Points, in no order, along strands that fork, close into loops and pass close to each other.
In the rows, 100 means zero.
Points whose rows are less than 89.6 apart are linked; no others are. Some points are linked to none.
j_26: [74 99 95 67 90 103 91 89 83 80 63 95 101 75 120 114 111 79 77 102 135 104 82 117 112 130 72 94 115]
j_104: [144 124 92 145 121 97 95 129 134 103 149 95 89 115 91 102 100 89 118 58 72 84 146 102 107 75 117 94 85]
j_78: [92 89 126 132 126 72 99 126 84 100 118 130 92 78 81 94 93 124 110 120 63 60 79 88 109 180 96 54 130]
j_698: [118 109 55 122 101 102 86 85 111 84 125 82 99 128 104 86 103 106 108 78 102 71 115 103 83 104 78 92 129]
j_526: [90 90 143 92 101 114 64 104 139 93 53 71 124 124 104 93 101 56 87 84 94 93 102 138 138 63 105 97 73]
j_191: [98 103 68 85 126 149 49 63 120 69 99 69 95 147 157 82 114 107 77 47 99 90 95 135 97 84 93 90 123]
j_862: [133 101 103 106 74 112 89 101 119 124 98 98 95 78 112 124 114 97 151 101 117 106 127 109 94 100 126 108 83]
j_958: [88 107 120 116 130 64 76 111 93 76 85 93 126 145 97 70 97 66 69 88 81 71 83 102 105 114 78 73 111]
j_540: [105 81 56 68 61 152 99 56 122 94 59 84 104 82 127 126 105 83 107 97 139 123 109 138 99 97 85 116 110]
j_246: [65 52 126 91 82 46 110 137 96 81 92 113 118 71 59 95 96 105 108 147 124 82 53 107 125 83 81 112 97]
j_755: [67 99 117 89 105 126 114 102 114 114 63 97 126 102 103 109 106 64 68 123 79 134 103 104 129 76 123 105 57]
j_813: [120 92 135 151 112 86 107 152 124 129 117 123 101 82 67 132 88 94 141 127 107 79 129 93 140 134 132 109 69]
j_988: [113 112 130 65 79 88 88 83 91 118 58 109 98 93 117 107 109 92 110 92 112 118 100 99 88 112 85 120 100]
j_591: [148 112 115 138 96 38 85 124 110 97 116 124 99 134 76 80 84 98 117 104 96 75 109 81 80 90 76 100 103]
j_420: [92 102 158 100 115 101 89 116 106 176 91 148 80 64 94 118 112 91 112 124 61 93 105 72 120 170 126 95 85]
j_262: [83 97 146 83 100 66 89 143 94 105 51 141 124 84 102 121 125 59 94 79 92 89 104 95 122 86 49 126 85]
j_261: [135 102 104 101 87 95 71 76 120 112 135 73 98 151 109 74 89 105 125 116 97 100 91 108 91 56 119 99 101]
j_56: [121 105 105 107 80 115 80 80 120 120 93 91 99 112 119 122 107 79 125 101 116 87 117 117 108 120 110 106 116]
j_664: [110 141 85 103 131 107 94 83 86 112 102 121 89 147 135 96 117 108 76 75 100 113 117 83 73 150 94 90 114]
j_135: [150 112 37 134 97 106 86 73 111 86 122 96 89 109 133 98 120 104 108 54 104 85 123 90 87 138 66 89 131]
j_595: [47 92 131 89 104 124 116 98 93 118 82 117 116 112 103 89 97 76 57 132 68 131 78 92 111 109 126 95 80]
j_714: [75 118 70 67 101 134 124 89 73 115 74 108 100 87 117 134 106 89 69 90 90 163 117 76 100 114 97 122 86]
j_750: [101 89 93 111 99 144 118 94 133 106 124 61 107 129 73 90 84 87 82 134 84 123 97 113 113 45 164 91 66]
j_564: [113 115 132 80 96 137 34 67 124 106 73 74 113 132 150 89 115 77 102 80 109 79 94 139 116 102 94 95 116]
j_216: [123 127 130 90 84 124 103 106 100 126 113 94 77 93 120 103 115 140 123 79 96 92 111 83 87 60 150 93 94]
j_350: [101 82 102 103 89 50 133 107 85 103 143 110 95 106 52 73 75 129 113 125 100 109 69 76 82 40 113 102 88]
j_941: [97 77 87 85 68 142 112 79 100 105 80 78 101 63 109 118 95 101 118 124 143 110 112 127 102 110 111 108 104]
j_318: [110 112 102 123 102 109 107 119 106 125 84 108 114 59 85 134 100 72 111 121 100 100 136 97 126 159 117 96 90]
j_62: [149 111 82 143 110 104 113 81 102 142 139 105 78 108 103 98 88 130 116 110 99 85 117 78 87 152 122 86 110]
j_123: [104 108 46 109 140 82 105 88 88 72 92 102 120 156 110 81 92 75 49 79 98 123 94 83 82 97 46 117 99]
j_302: [101 118 135 72 82 100 111 109 75 89 109 103 60 60 123 107 114 150 127 67 102 92 90 82 82 55 121 90 115]
j_333: [107 112 85 53 67 108 69 64 111 95 59 101 112 108 141 110 107 71 107 59 132 114 101 125 101 82 38 136 118]
j_735: [83 104 128 64 89 94 115 115 65 104 95 128 64 47 99 112 122 143 105 78 111 95 72 77 73 83 96 104 122]
j_514: [107 89 159 86 94 83 110 110 100 171 105 137 92 80 72 109 96 110 120 130 69 113 85 64 104 79 137 122 64]
j_387: [127 69 26 127 100 57 97 95 128 60 113 93 127 118 82 80 93 87 101 78 116 79 114 100 93 92 55 108 124]
j_53: [132 112 39 123 100 103 112 98 101 91 118 90 83 73 103 130 110 117 117 80 117 90 133 95 88 144 80 90 128]
j_356: [56 80 78 89 100 86 120 103 77 73 73 111 122 56 85 113 104 67 67 109 145 101 76 112 119 133 45 90 125]
j_984: [69 116 163 89 107 125 62 121 89 86 68 103 107 74 124 102 125 89 97 68 82 63 101 121 126 113 100 73 104]
j_57: [54 89 105 83 108 132 114 90 75 72 96 73 94 94 103 83 88 131 66 112 106 105 60 109 99 76 118 81 106]
j_211: [105 116 65 107 107 144 62 52 86 67 118 73 89 140 169 79 112 143 89 59 112 78 76 121 77 105 105 80 135]
j_349: [109 61 66 129 95 102 95 67 120 69 124 59 126 124 75 68 79 104 111 139 117 89 97 128 106 99 120 88 112]
j_73: [143 101 28 131 97 126 97 70 131 142 114 95 103 109 119 121 124 95 124 101 118 96 143 91 92 156 93 116 105]
j_820: [112 131 104 94 87 92 114 146 98 90 114 105 82 73 92 118 103 115 142 71 85 90 127 99 92 49 97 113 92]
j_394: [86 110 126 101 111 128 85 101 118 77 106 65 96 136 108 61 92 112 84 90 85 80 86 136 111 56 139 68 95]
j_398: [72 118 115 103 132 71 125 126 59 107 124 135 71 108 81 68 94 129 75 96 52 103 72 57 73 113 104 84 106]
j_970: [104 111 99 70 92 103 83 95 93 76 104 86 96 106 106 75 96 118 107 60 110 93 91 104 77 22 91 97 112]
j_577: [125 115 65 67 90 154 100 43 98 118 94 92 81 109 144 124 107 119 97 110 124 130 114 94 80 97 133 121 85]
j_933: [97 104 104 153 108 65 112 138 106 85 147 108 105 91 40 102 75 113 125 119 77 80 95 105 115 83 132 77 97]
j_240: [108 99 151 89 86 71 104 128 108 140 86 121 96 104 68 105 102 99 114 109 62 105 96 89 99 49 120 110 69]
j_217: [92 87 94 104 104 45 108 130 95 52 108 94 118 113 61 73 101 79 87 102 105 104 86 93 106 74 64 108 90]
j_887: [105 116 136 96 111 75 120 145 103 142 77 145 88 64 88 126 116 100 104 88 64 119 120 54 111 99 99 126 72]
j_29: [65 71 131 108 81 97 112 151 110 77 63 108 131 51 80 142 114 85 118 107 120 91 108 130 143 100 83 122 77]
j_832: [108 106 146 148 127 96 94 131 122 135 127 109 97 89 77 118 101 77 109 116 65 87 121 104 132 130 150 90 69]
j_134: [45 81 114 83 88 87 121 150 85 86 79 121 115 34 87 135 112 96 104 91 97 102 115 100 128 78 83 115 81]
j_852: [121 99 118 104 81 90 126 94 84 163 109 126 82 84 75 108 84 119 128 148 86 125 93 64 87 99 138 116 76]
j_597: [69 91 137 92 106 134 107 103 73 97 108 106 80 44 97 115 115 135 98 100 90 79 87 100 108 130 126 66 121]
j_720: [90 89 112 70 88 102 85 80 112 75 96 65 107 131 106 58 85 111 92 80 97 113 70 110 94 14 89 105 89]
j_2: [106 67 59 121 100 121 69 75 165 52 107 48 137 127 98 73 84 86 95 100 98 80 106 142 131 62 102 97 103]
j_205: [107 100 99 105 66 82 125 106 95 149 91 116 98 73 72 119 84 114 121 136 98 120 101 74 88 132 96 116 95]
j_730: [89 61 107 115 68 55 108 125 109 73 104 71 119 72 52 101 85 105 131 140 137 64 77 129 123 87 91 93 102]
j_487: [99 62 69 124 80 86 108 86 125 72 90 65 140 107 82 76 87 74 100 134 123 102 99 123 114 87 90 108 105]
j_655: [110 147 52 116 156 109 109 83 72 83 109 110 80 129 130 94 119 113 73 68 98 100 99 81 75 172 82 86 136]
j_256: [155 117 62 118 93 120 95 51 116 128 134 92 87 102 131 107 112 117 120 94 123 85 122 95 85 153 119 100 123]
j_707: [101 84 96 103 64 96 119 136 119 90 85 86 109 63 68 128 95 104 143 106 115 105 115 121 122 59 114 110 79]
j_505: [87 86 46 67 99 87 138 81 73 101 104 114 90 88 93 97 81 106 77 111 131 140 99 67 70 114 66 133 105]
j_734: [112 101 47 115 94 100 117 127 110 78 141 83 86 64 84 95 99 139 122 70 105 93 122 98 97 70 103 88 123]
j_269: [137 98 124 121 98 95 107 90 79 144 129 127 72 103 88 97 88 131 124 131 86 73 89 85 86 170 134 78 109]
j_186: [129 119 44 98 108 133 64 55 112 81 128 88 87 133 186 103 131 141 76 43 110 106 92 121 85 118 106 102 131]
j_495: [81 91 63 116 107 114 104 92 107 50 133 62 96 116 92 74 82 121 85 90 96 87 87 122 95 72 119 74 130]
j_35: [98 91 110 89 100 80 114 103 70 130 92 131 84 72 81 112 97 100 102 120 99 103 97 70 92 155 100 98 113]
j_532: [113 86 127 137 89 52 111 153 110 117 88 126 111 63 65 137 85 97 150 116 110 79 127 91 122 121 85 115 86]
j_164: [101 112 60 114 120 109 98 74 82 64 130 84 85 135 109 74 86 124 83 98 101 90 97 99 72 114 97 78 125]
j_180: [106 104 124 73 82 124 81 61 72 115 78 98 89 116 128 108 103 113 97 118 114 120 79 96 68 121 110 109 97]
j_118: [130 100 96 131 95 123 79 91 136 114 113 69 108 114 101 102 103 75 113 122 113 78 126 116 111 132 134 91 87]
j_713: [107 107 121 119 96 79 92 159 121 87 95 105 111 86 88 130 104 91 142 65 93 83 136 106 121 60 89 113 71]
j_121: [116 79 61 102 92 88 70 55 101 80 102 77 120 142 110 76 96 96 95 122 123 93 80 122 96 117 68 109 123]
j_85: [123 88 92 130 81 86 112 141 126 78 127 86 111 88 65 115 77 118 146 91 108 77 125 125 126 34 119 97 85]
j_173: [126 93 120 96 102 82 72 54 76 105 86 96 110 131 121 78 99 88 106 137 121 75 77 102 71 160 85 95 125]
j_316: [115 100 151 103 111 77 117 122 85 169 125 167 63 66 66 103 91 133 127 111 47 87 100 65 92 125 133 107 91]
j_691: [112 66 46 117 89 65 120 101 114 81 108 95 136 114 85 102 90 97 106 99 107 113 113 95 98 77 52 129 103]
j_18: [100 79 31 108 96 86 137 99 116 86 119 82 115 85 58 105 74 84 109 107 115 106 123 97 98 87 82 121 102]
j_124: [102 101 40 101 92 143 102 65 110 95 121 81 91 104 118 102 111 116 104 102 112 114 110 103 88 99 118 112 95]
j_769: [130 114 157 74 82 83 79 115 109 150 89 106 100 117 110 110 108 84 128 96 88 104 124 95 86 56 122 121 66]
j_183: [56 108 71 73 122 131 132 95 44 93 81 112 91 93 114 118 110 110 49 101 106 142 85 77 85 132 98 95 99]
j_967: [101 95 129 115 109 126 89 120 136 108 117 72 99 107 81 97 99 89 107 118 85 99 99 114 122 52 159 97 65]
j_909: [128 114 113 82 83 118 86 82 119 117 116 70 80 114 126 91 107 124 135 109 104 91 93 106 87 60 137 98 100]
j_977: [88 81 82 86 104 108 73 84 147 57 88 67 136 126 114 84 90 65 83 83 110 90 99 156 136 53 81 99 103]
j_831: [79 113 78 96 109 137 104 76 94 73 62 99 119 88 121 115 104 61 70 108 114 110 97 120 116 156 94 90 120]
j_93: [86 82 125 91 92 112 98 100 110 90 79 69 113 90 93 82 106 101 96 120 105 101 88 120 123 88 121 91 89]
j_932: [98 106 75 118 102 107 129 106 85 109 123 100 92 82 75 110 82 105 102 122 93 107 116 94 97 103 127 95 103]
j_471: [128 96 81 61 64 119 71 59 129 84 93 63 95 126 127 73 97 127 117 78 117 108 76 121 75 40 99 129 111]
j_971: [116 120 68 121 108 125 114 108 137 107 125 91 112 99 92 119 103 81 106 64 88 104 148 100 108 73 111 110 84]
j_156: [97 125 67 63 132 145 60 35 77 98 80 98 93 164 164 106 120 88 64 73 100 122 85 106 72 122 84 113 98]
j_997: [66 101 165 91 107 133 93 137 102 114 98 99 90 60 104 114 114 130 119 91 71 81 95 107 119 64 146 74 85]
j_882: [69 105 141 64 119 66 100 137 78 90 91 122 89 76 93 88 114 86 86 73 82 97 72 75 86 97 72 93 113]
j_275: [138 120 83 141 112 115 87 93 142 122 149 70 90 139 97 79 106 95 128 87 85 80 135 117 97 74 140 78 93]
j_166: [80 84 85 126 103 41 143 138 92 77 86 119 127 71 48 112 81 96 84 127 113 101 101 80 127 141 52 104 93]
j_170: [97 108 30 100 130 121 84 76 110 80 101 97 106 154 126 71 98 85 51 55 73 116 114 101 86 73 64 123 102]
j_429: [110 94 106 101 70 67 124 141 98 103 132 105 69 64 68 118 90 132 142 83 107 91 97 92 86 42 112 109 93]
j_946: [113 101 126 66 74 90 76 78 105 113 36 105 120 110 134 118 102 57 118 81 136 120 106 121 103 86 66 147 87]
j_685: [132 115 93 109 87 97 89 78 126 110 136 74 93 158 108 63 97 100 110 74 80 99 105 102 88 20 117 110 77]
j_897: [64 114 116 63 126 132 69 71 61 61 76 91 99 127 142 79 105 87 54 90 108 110 55 113 83 124 90 77 112]
j_190: [78 97 65 57 92 102 125 89 73 80 104 113 76 79 103 107 90 130 85 85 154 141 89 69 67 68 76 122 107]
j_708: [103 95 97 138 103 74 108 131 91 89 133 103 98 60 61 110 86 127 142 121 99 67 100 94 111 127 120 78 119]
j_404: [113 103 63 73 80 116 91 64 85 75 91 93 88 80 147 108 118 110 87 70 151 99 88 108 79 118 58 110 132]
j_206: [80 88 116 100 98 48 122 127 91 69 78 122 121 85 64 96 94 82 76 104 118 95 95 89 117 98 36 99 103]
j_914: [107 132 136 110 137 59 103 130 80 120 98 141 69 122 94 85 95 112 76 71 42 110 89 55 78 111 83 100 108]
j_732: [110 75 125 137 63 78 100 125 99 94 128 88 102 70 56 103 89 123 157 135 121 71 79 123 115 101 115 82 109]
j_454: [84 103 106 86 86 99 100 127 120 87 73 88 125 93 98 110 104 66 100 79 106 120 130 112 109 53 94 116 80]
j_314: [84 109 82 79 124 101 94 72 60 84 85 116 100 153 123 87 102 73 60 80 104 127 76 97 72 116 53 117 112]
j_368: [105 122 90 55 96 141 92 53 75 107 81 91 98 124 158 119 122 125 89 92 126 134 83 105 70 102 105 117 101]
j_705: [83 87 48 122 112 76 142 136 95 74 104 103 127 69 54 101 84 90 88 103 104 103 118 83 113 114 61 103 104]
j_850: [104 86 114 131 92 74 118 130 95 105 148 109 88 84 34 87 75 132 118 118 88 85 70 99 106 47 142 84 77]
j_819: [69 79 76 80 121 58 128 111 76 53 98 119 103 70 80 90 109 77 60 89 132 100 80 92 104 109 33 97 111]
j_210: [107 89 137 113 100 87 114 130 97 156 118 154 81 56 72 113 86 124 118 137 59 96 103 73 118 156 138 80 81]
j_317: [151 118 148 102 87 58 87 114 113 150 87 126 94 109 101 94 106 81 129 113 92 96 107 93 79 106 98 125 79]
j_396: [72 82 122 68 86 113 85 90 134 63 51 67 139 109 102 93 94 63 90 96 123 102 88 148 144 53 71 99 91]
j_606: [121 102 102 66 86 122 66 74 145 98 105 63 88 136 115 82 95 106 109 74 97 101 96 125 94 14 109 108 81]
j_615: [85 100 126 144 134 117 103 124 121 143 145 120 86 105 65 96 84 102 88 126 53 90 111 86 127 124 181 71 61]
j_776: [101 89 92 109 106 88 70 77 109 78 94 96 130 142 120 83 98 68 81 90 105 79 102 119 109 118 66 94 114]
j_327: [64 81 132 121 106 99 110 136 70 99 115 110 89 50 82 107 100 125 103 111 66 52 82 92 113 150 116 54 131]
j_151: [82 70 113 132 89 92 114 141 140 84 66 91 148 64 85 136 106 64 101 133 115 103 130 129 154 111 96 104 80]
j_3: [52 86 104 98 107 107 125 98 56 86 133 125 83 78 73 73 80 137 70 130 69 112 61 76 98 105 134 74 111]
j_67: [123 118 59 71 116 143 54 40 110 101 95 99 77 152 191 92 134 118 73 45 100 114 100 112 85 111 87 124 112]
j_601: [65 90 64 117 116 131 122 74 100 84 122 70 101 128 91 79 86 114 67 141 100 110 92 111 105 106 132 76 89]
j_585: [166 120 100 90 78 92 94 87 120 152 122 97 85 102 110 121 98 120 135 122 110 104 131 95 86 106 125 115 104]
j_89: [95 99 83 83 102 172 115 78 118 117 89 61 97 97 113 121 94 97 93 127 100 141 117 119 120 71 156 108 73]
j_607: [127 109 82 109 92 80 120 101 122 110 133 87 92 134 64 85 80 105 121 100 86 107 103 88 84 9 105 118 73]
j_521: [129 84 115 126 96 56 88 95 112 110 91 107 127 151 79 83 98 64 110 137 105 79 91 99 109 135 80 101 96]
j_31: [72 106 134 92 124 70 69 124 83 74 69 110 137 119 103 74 106 72 67 78 94 91 85 109 112 80 52 105 106]
j_392: [73 92 95 123 111 121 89 81 81 89 83 88 121 86 111 110 109 85 67 118 102 88 95 121 119 184 95 67 127]
j_28: [127 98 89 142 107 61 117 97 110 109 108 101 121 130 58 91 84 75 88 124 103 103 124 97 98 137 93 107 98]
j_66: [129 101 100 87 63 85 119 96 95 116 120 96 79 77 87 105 86 126 135 103 121 103 105 79 79 74 106 106 114]
j_153: [101 88 124 130 103 28 107 156 109 96 72 138 116 79 75 124 105 72 121 100 96 77 120 99 126 128 50 121 90]
j_537: [92 127 138 88 117 140 94 88 89 133 93 104 91 101 128 104 112 100 79 106 73 117 103 81 99 133 146 96 82]
j_889: [127 84 59 78 48 116 91 64 121 102 53 91 111 88 131 136 107 59 120 72 151 116 110 134 120 96 52 142 117]
j_409: [52 104 116 58 109 95 103 120 52 94 97 138 72 57 110 94 116 120 70 88 94 104 65 69 82 106 85 92 115]
j_452: [69 80 75 89 110 117 108 69 84 70 94 71 106 121 102 70 79 101 53 122 110 118 80 117 97 99 102 97 114]
j_88: [84 128 58 97 138 122 122 78 56 92 93 115 67 95 123 112 111 110 48 82 96 119 100 72 74 164 79 89 121]
j_560: [141 108 124 127 109 80 62 105 130 112 111 85 121 137 96 87 104 70 121 118 88 64 122 106 103 127 107 90 99]
j_199: [94 105 108 76 78 82 120 104 96 102 77 103 100 97 93 103 96 101 105 93 105 122 109 93 103 42 81 119 88]
j_132: [142 131 54 123 98 117 107 96 137 140 116 104 80 84 127 127 127 100 128 71 96 97 154 90 87 119 96 122 98]
j_623: [130 63 71 93 84 116 79 55 114 96 106 74 99 127 128 82 95 119 111 103 127 86 87 119 90 74 79 116 120]
j_185: [72 111 149 57 126 73 77 122 70 72 78 119 98 107 105 78 113 91 84 50 77 98 82 100 91 64 56 102 105]
j_361: [117 148 111 100 126 82 99 98 74 122 95 142 67 140 129 88 105 105 88 76 70 103 95 61 63 125 90 100 99]
j_811: [102 84 104 103 101 71 104 116 99 65 119 92 97 97 78 75 80 107 110 103 110 79 91 106 110 73 86 80 111]
j_91: [103 101 93 104 98 72 97 82 76 93 98 104 103 121 103 80 94 108 96 116 119 110 73 96 66 146 68 90 132]
j_351: [124 99 95 98 94 108 76 50 90 96 109 83 97 124 146 93 108 111 112 100 133 86 92 115 80 163 98 84 140]
j_571: [108 87 85 122 101 100 118 99 105 101 95 92 122 85 74 108 101 84 93 128 108 95 121 103 116 132 101 89 101]
j_309: [81 89 71 117 115 106 102 64 67 67 101 92 103 110 114 90 94 101 76 115 133 87 79 119 97 181 95 69 144]
j_254: [98 91 111 112 102 55 101 109 72 79 116 110 92 84 81 77 91 101 107 106 105 86 82 92 88 126 77 89 120]
j_472: [110 101 126 126 96 105 91 145 128 103 94 90 115 91 94 128 107 75 126 98 90 86 149 113 134 90 124 98 64]
j_378: [98 131 104 60 103 126 114 88 89 133 83 119 94 85 117 125 107 102 91 76 90 134 122 76 78 75 109 120 86]
j_444: [57 111 98 110 120 118 104 114 106 61 112 68 93 108 89 76 95 109 85 82 81 84 102 121 110 52 112 70 95]
j_716: [95 124 135 70 107 79 68 106 79 77 107 106 89 122 118 73 101 120 87 53 99 93 70 88 86 59 76 97 103]
j_817: [61 89 145 87 98 134 105 113 81 118 117 100 83 71 87 99 108 129 112 120 80 90 71 96 99 91 140 66 87]
j_182: [105 112 136 113 108 48 107 150 95 97 61 139 101 86 95 110 103 72 97 63 89 86 104 89 104 124 33 103 98]
j_576: [91 98 90 71 60 120 124 89 84 95 96 93 78 60 102 120 96 127 118 117 126 110 105 90 90 92 114 98 112]
j_192: [79 70 112 122 88 72 92 116 118 66 91 78 156 115 76 87 96 80 98 137 118 96 84 133 138 100 80 86 97]
j_38: [110 130 122 109 131 85 107 150 123 126 72 136 101 94 98 121 117 61 109 73 62 103 136 76 116 108 82 123 61]
j_555: [74 94 68 125 108 149 143 83 94 115 126 85 92 72 74 118 71 120 107 147 94 109 110 104 111 127 162 85 106]
j_529: [83 97 114 89 116 90 135 119 70 128 103 158 54 53 73 99 90 134 95 118 77 105 89 47 89 152 88 100 126]
j_177: [43 79 127 83 95 125 104 100 80 77 80 86 110 67 86 93 106 108 83 118 97 96 48 118 117 101 111 91 108]
j_437: [86 93 139 110 106 119 77 136 142 91 78 87 133 98 110 112 118 55 109 104 94 85 127 142 148 68 109 107 62]
j_476: [137 122 124 103 89 58 100 126 99 123 72 129 93 114 104 102 106 76 112 83 93 85 108 93 90 126 55 118 101]
j_338: [101 104 44 74 97 100 122 82 83 86 76 106 103 90 106 118 103 83 78 95 137 130 106 71 79 123 39 116 116]
j_611: [120 102 34 110 88 92 137 104 90 95 139 101 65 58 78 117 104 139 123 71 126 99 129 87 75 102 92 101 131]
j_305: [95 110 41 95 122 124 47 55 111 55 116 91 105 171 143 73 99 109 63 44 86 100 89 111 95 76 65 112 119]
j_76: [125 81 75 92 84 73 116 80 112 119 117 94 118 136 79 79 85 92 105 130 102 124 99 91 87 49 97 130 81]
j_70: [104 116 164 91 114 77 93 132 105 127 68 136 118 102 113 109 108 56 94 85 68 106 106 84 98 88 69 121 71]
j_455: [109 99 35 91 92 136 94 54 99 73 109 81 89 93 131 119 107 113 89 89 136 110 118 114 92 108 87 107 134]
j_325: [68 107 150 83 107 107 76 144 92 93 84 102 96 61 106 108 122 113 110 61 77 64 97 103 107 73 113 78 104]
j_79: [68 79 73 145 106 139 123 94 112 89 130 67 118 104 59 93 80 95 88 148 93 110 107 110 128 119 160 77 91]
j_251: [77 106 98 39 86 87 121 110 72 97 83 104 79 89 104 98 91 106 93 83 119 144 86 72 71 44 74 125 88]
j_926: [125 133 129 83 97 95 114 116 101 161 86 135 78 70 113 119 105 105 108 84 78 124 120 61 85 86 127 120 83]
j_717: [99 118 148 90 111 124 85 105 112 153 88 114 98 73 115 127 125 85 105 120 82 105 119 92 108 139 135 104 78]
j_731: [58 96 96 89 126 97 133 108 61 107 134 147 57 80 75 91 75 151 72 109 59 120 78 59 75 136 112 82 111]
j_496: [174 142 72 93 88 107 105 76 120 146 109 96 76 100 142 125 109 117 125 74 111 113 133 71 77 107 104 116 104]
j_286: [118 61 39 140 107 127 86 74 142 71 133 54 122 134 83 86 97 78 94 115 99 82 118 140 119 95 106 99 118]
j_450: [99 91 74 113 90 112 118 86 124 105 114 93 133 121 78 95 85 90 96 131 92 136 115 102 99 60 128 116 67]
j_422: [66 83 147 81 79 87 113 134 81 116 68 120 112 60 76 116 98 100 112 108 86 100 87 82 107 85 94 106 84]
j_610: [96 115 126 77 98 119 93 116 122 121 51 96 121 93 118 117 119 52 90 100 97 135 128 113 114 73 94 125 60]
j_816: [97 96 119 117 95 94 103 137 131 138 78 112 131 64 79 136 98 67 118 149 104 108 129 113 147 120 114 109 74]
j_647: [121 123 103 117 118 138 65 95 141 98 135 57 89 138 119 78 103 97 96 83 88 83 107 124 105 58 157 66 93]
j_719: [119 95 135 123 85 100 96 125 133 99 116 79 97 106 85 103 98 109 145 101 106 81 109 132 124 30 143 97 73]
j_922: [101 92 130 95 73 115 79 92 110 85 77 87 122 91 115 105 115 78 119 109 109 79 106 135 115 111 97 80 108]
j_869: [75 116 102 53 117 120 77 45 57 88 71 104 85 158 154 82 111 96 54 91 111 142 53 101 72 124 80 113 95]
j_593: [69 56 151 90 74 78 117 130 97 91 75 104 133 77 77 111 96 102 94 142 98 111 65 101 126 98 96 102 89]
j_32: [111 125 65 59 105 124 105 71 63 97 64 111 89 92 147 130 114 99 86 73 141 125 94 83 76 130 55 121 126]
j_749: [104 93 145 134 115 77 85 106 66 112 126 128 72 110 88 82 85 116 104 129 82 73 77 78 79 147 117 71 122]
j_60: [71 72 95 107 104 94 111 95 61 72 137 93 71 97 83 69 90 144 90 128 96 82 65 99 81 102 139 60 123]
j_838: [73 88 85 85 118 108 83 57 61 52 87 92 105 126 126 94 97 86 55 112 123 105 67 113 100 158 71 88 126]
j_459: [111 112 157 96 118 59 103 124 90 138 85 150 96 128 99 75 109 82 77 96 49 115 91 63 81 95 87 108 79]
j_812: [48 103 120 88 124 137 117 89 69 134 94 120 98 101 108 103 102 103 60 126 65 121 87 80 92 132 167 98 74]
j_643: [79 104 91 129 112 98 105 80 72 73 145 92 79 132 98 67 88 131 79 108 83 89 72 88 75 146 130 59 116]

A tip is a point with one link. Name the tips that can be reached along the links from each point below, in the order of the rows.
j_732 => j_350, j_984
j_26 => j_387, j_351
j_182 => j_734, j_971, j_615
j_210 => j_316, j_192
j_607 => j_707

A piece is two or more points that can be reached from each other along the links. Count, over all rows, the pieces, the separate loops (a circle has one, a figure eight two, a Y none), the forks (points with three links) and the tips (points with one).
pieces => 5
loops => 6
forks => 12
tips => 10

A fork is a point with three links, a tip a point with one. Leave the first point through the second and follow the links. Name the first fork or tip that comes.
j_404, j_32 => j_316
j_988, j_946 => j_192
j_597, j_327 => j_56
j_29, j_134 => j_350
j_73, j_256 => j_984
j_361, j_664 => j_70
j_850, j_933 => j_571
j_529, j_35 => j_182

Name the points in between on the shortest way along the links from the first point to the second, in order.
j_452, j_325 => j_57 j_177 j_93 j_922 j_56 j_862 j_585 j_496 j_132 j_73 j_256 j_62 j_269 j_749 j_78 j_327 j_597 j_817 j_997
j_514, j_714 => j_240 j_769 j_317 j_476 j_182 j_262 j_70 j_38 j_887 j_926 j_378
j_60, j_378 => j_3 j_731 j_398 j_914 j_459 j_70 j_38 j_887 j_926
